Points, in no order, along strands that fork, close into loops and pass close to each other.
Points whose rows are less than 54.2 apart are linked; no others are. Some points are linked to none.
lazov: [-47 -23   1   0 -57 -30  -3  63 -12  34   0]
vur: [ 45   8   4  -8  57  19 -11 -55 -18 -34  13]
zamap: [-62 -23 -13   6 -39 -45   3  61 -28  48   6]
mogam: [ 12  25 -22 -26 -17  16 -18  16  -4  24 -15]
repeb: [ 18  -6  53  32   9 -11  44 -20  25 -80   8]
lubu: [ 15  14 -18 -18 -18   5   1  19   3   7 -19]
Dufe: [-43 -44 -14  -1   1 -52   2  14 -37  21   9]
kere: [ 37   7  19  11  -8  15  61   8  63 -52 -26]
dopo: [-66  22   4  48 -21  -3 -58  32 -27  86  59]
Dal: [-43  -5 -40   0  17 -28 -18   6 -48  65  15]
zupa: [ 43  39  -5   7   9  44  62 -15  65 -29 -35]
Rura: [ 39  28 -14 -31  -3  59 -15 -10  30  10 -29]
bubub: [ -6 -43   7  -6  33 -38 -23 -35 -38 -31  28]
Sekik: [ -8  26 -17 -14 -20  17 -40  19 -23  50  -2]
nezis: [-82 -27 -18  29  11 -31 -45  -5 -45  77  35]
zise: [ 17 -12  43  33  -5 -17  61  -3  28 -72  -1]
susif: [-65 -37 -40  14   5 -55  24  36 -41  62  -1]
gifom: [ 13   1   0 -26  25  23 -53 -37 -38  -1  17]
Mora: [ 19  -5   9 -21 -41  33   8  12  74 -32 -39]
Vikos: [ 45  24   2 -17   7  66  13 -33  68 -25 -24]
Rul: [ 38  27 -13   6  40  -3  43 -27  -3 -25  -8]
gozo: [ -1  46 -12 -12 -27  42 -55  13 -11  54   4]
bel: [ 43   6  14 -21  -8  74   4 -35  84 -33 -24]
kezev: [-91  -1   1  57 -15 -23 -50  27 -27  90  61]
nug: [ 46  44 -14  19  18  17  74  -5  38 -23 -29]
fusef: [-20 -41  -1 -10  30 -34 -29 -29 -46  -3  26]
raber: [ 51  38  17  21  54  34  30 -60  20 -45  -2]
Poze: [-28   9  -9  -7   5   8 -62 -12 -45  43  27]
gobu: [ 18 -10   6  -2 -16 -19  38  25  15 -32 -21]
pezo: [-94 -11  -7  52   5 -30 -43  14 -38  91  49]
Mubav: [ 21   8  -2 -24 -35  23  15  25  48 -13 -34]
kimit: [ 25  18 -34  -4  42 -20  35 -14 -23  -2  -5]
Figaz: [ -5   3  -3 -20  13   9 -66 -25 -48  31  24]
zaka: [ 26   3  31  29  -6   5  70   2  54 -60 -19]
ped: [-67 -21 -26  15 -21 -47   5  49 -34  62  10]
Tarot: [  5  -2 -43  -2  39 -39  32  -4 -34  13  -3]
fik: [ 47  29 -19 -21   1  58  11 -14  48  -5 -32]
Pari: [ 26   2   0  10  -7 -15  64  26  21 -35 -24]
Puvo: [  1 -27   9  -7 -40 -25  34  46  12 -26 -24]
Milu: [ 13  43 -17 -27 -25  62 -48   5   3  42 -15]
vit: [-55  23  -4  27 -11   3 -64  15 -34  81  48]
roki: [-33  -8 -47  -3  22 -36   7   9 -46  54   6]
Rapa: [ 34  24 -13  12   3  -3  73  16  31 -24 -30]
Pamol: [-17  -7 -46  -6  29 -31  18   4 -36  30   2]
refin: [ 14 -29  41 -13 -26   1  -7   3  34 -56  -9]
repi: [ 42  20   5   7  -6  35  57   1  73 -36 -35]
puguf: [ 27  12  -5 -19 -20  16  11  16  29  -8 -28]
rikis: [  9 -15   3 -11   4 -19   0  -7 -16 -18   2]
pafu: [ 29  -2   7 -25  41  18 -36 -48 -32 -18  14]
Fir: [-15 -28  11 -10 -53 -23   9  56   3  -8 -16]
pesas: [-30 -27 -16  -9  20 -25 -32 -16 -49  23  22]
teza: [ 34  39 -24 -32 -11  66 -33  -1  16  28 -27]
lali: [ 47  33   8  19  40  15  44 -38  18 -44 -10]
Dil: [ 10 -32  23  -6  34 -24 -15 -45 -24 -46  25]
somok: [ -4 -14  33 -25 -41  23 -63   3  15 -21   0]
leguf: [ 25 -23  38   8  26 -15   2 -45  -7 -64  15]
ves: [ 52  27  11   3  58  31   9 -65  -7 -38  10]
tivu: [ 12 -31  44  13 -25 -25  42  17  32 -67 -12]
ginif: [ 13 -29  40  -5 -26 -16  16  11  30 -62  -7]
sikop: [ 20 -17  49  15  24 -13  17 -33  12 -78  16]
zuv: [-47  11  -8  10   3   3 -67  -1 -42  64  37]
tiz: [-38 -23  17  -3 -59 -28  -8  63  -2   9  -1]
Kap: [-70 -17 -26  11  18 -28 -36  -3 -52  73  28]
fazak: [  5 -21  35 -22 -34  12 -39   6  23 -31 -10]

A piece is two or more points that can be reached from each other along the links. Count, over all rows, the pieces, the separate loops (a circle has one, a figure eight two, a Y none), the forks (points with three links) and the tips (points with one).
pieces -> 3
loops -> 1
forks -> 1
tips -> 5

Name the points in between on the shortest way along the links from the first point to the second, in order.
pezo, Tarot -> nezis Kap Dal roki Pamol
teza, Mubav -> Milu gozo Sekik mogam lubu puguf
kere, fazak -> zaka zise tivu ginif refin
Figaz, pezo -> Poze zuv vit dopo kezev
susif, Fir -> ped zamap lazov tiz
Vikos, Milu -> fik Rura teza
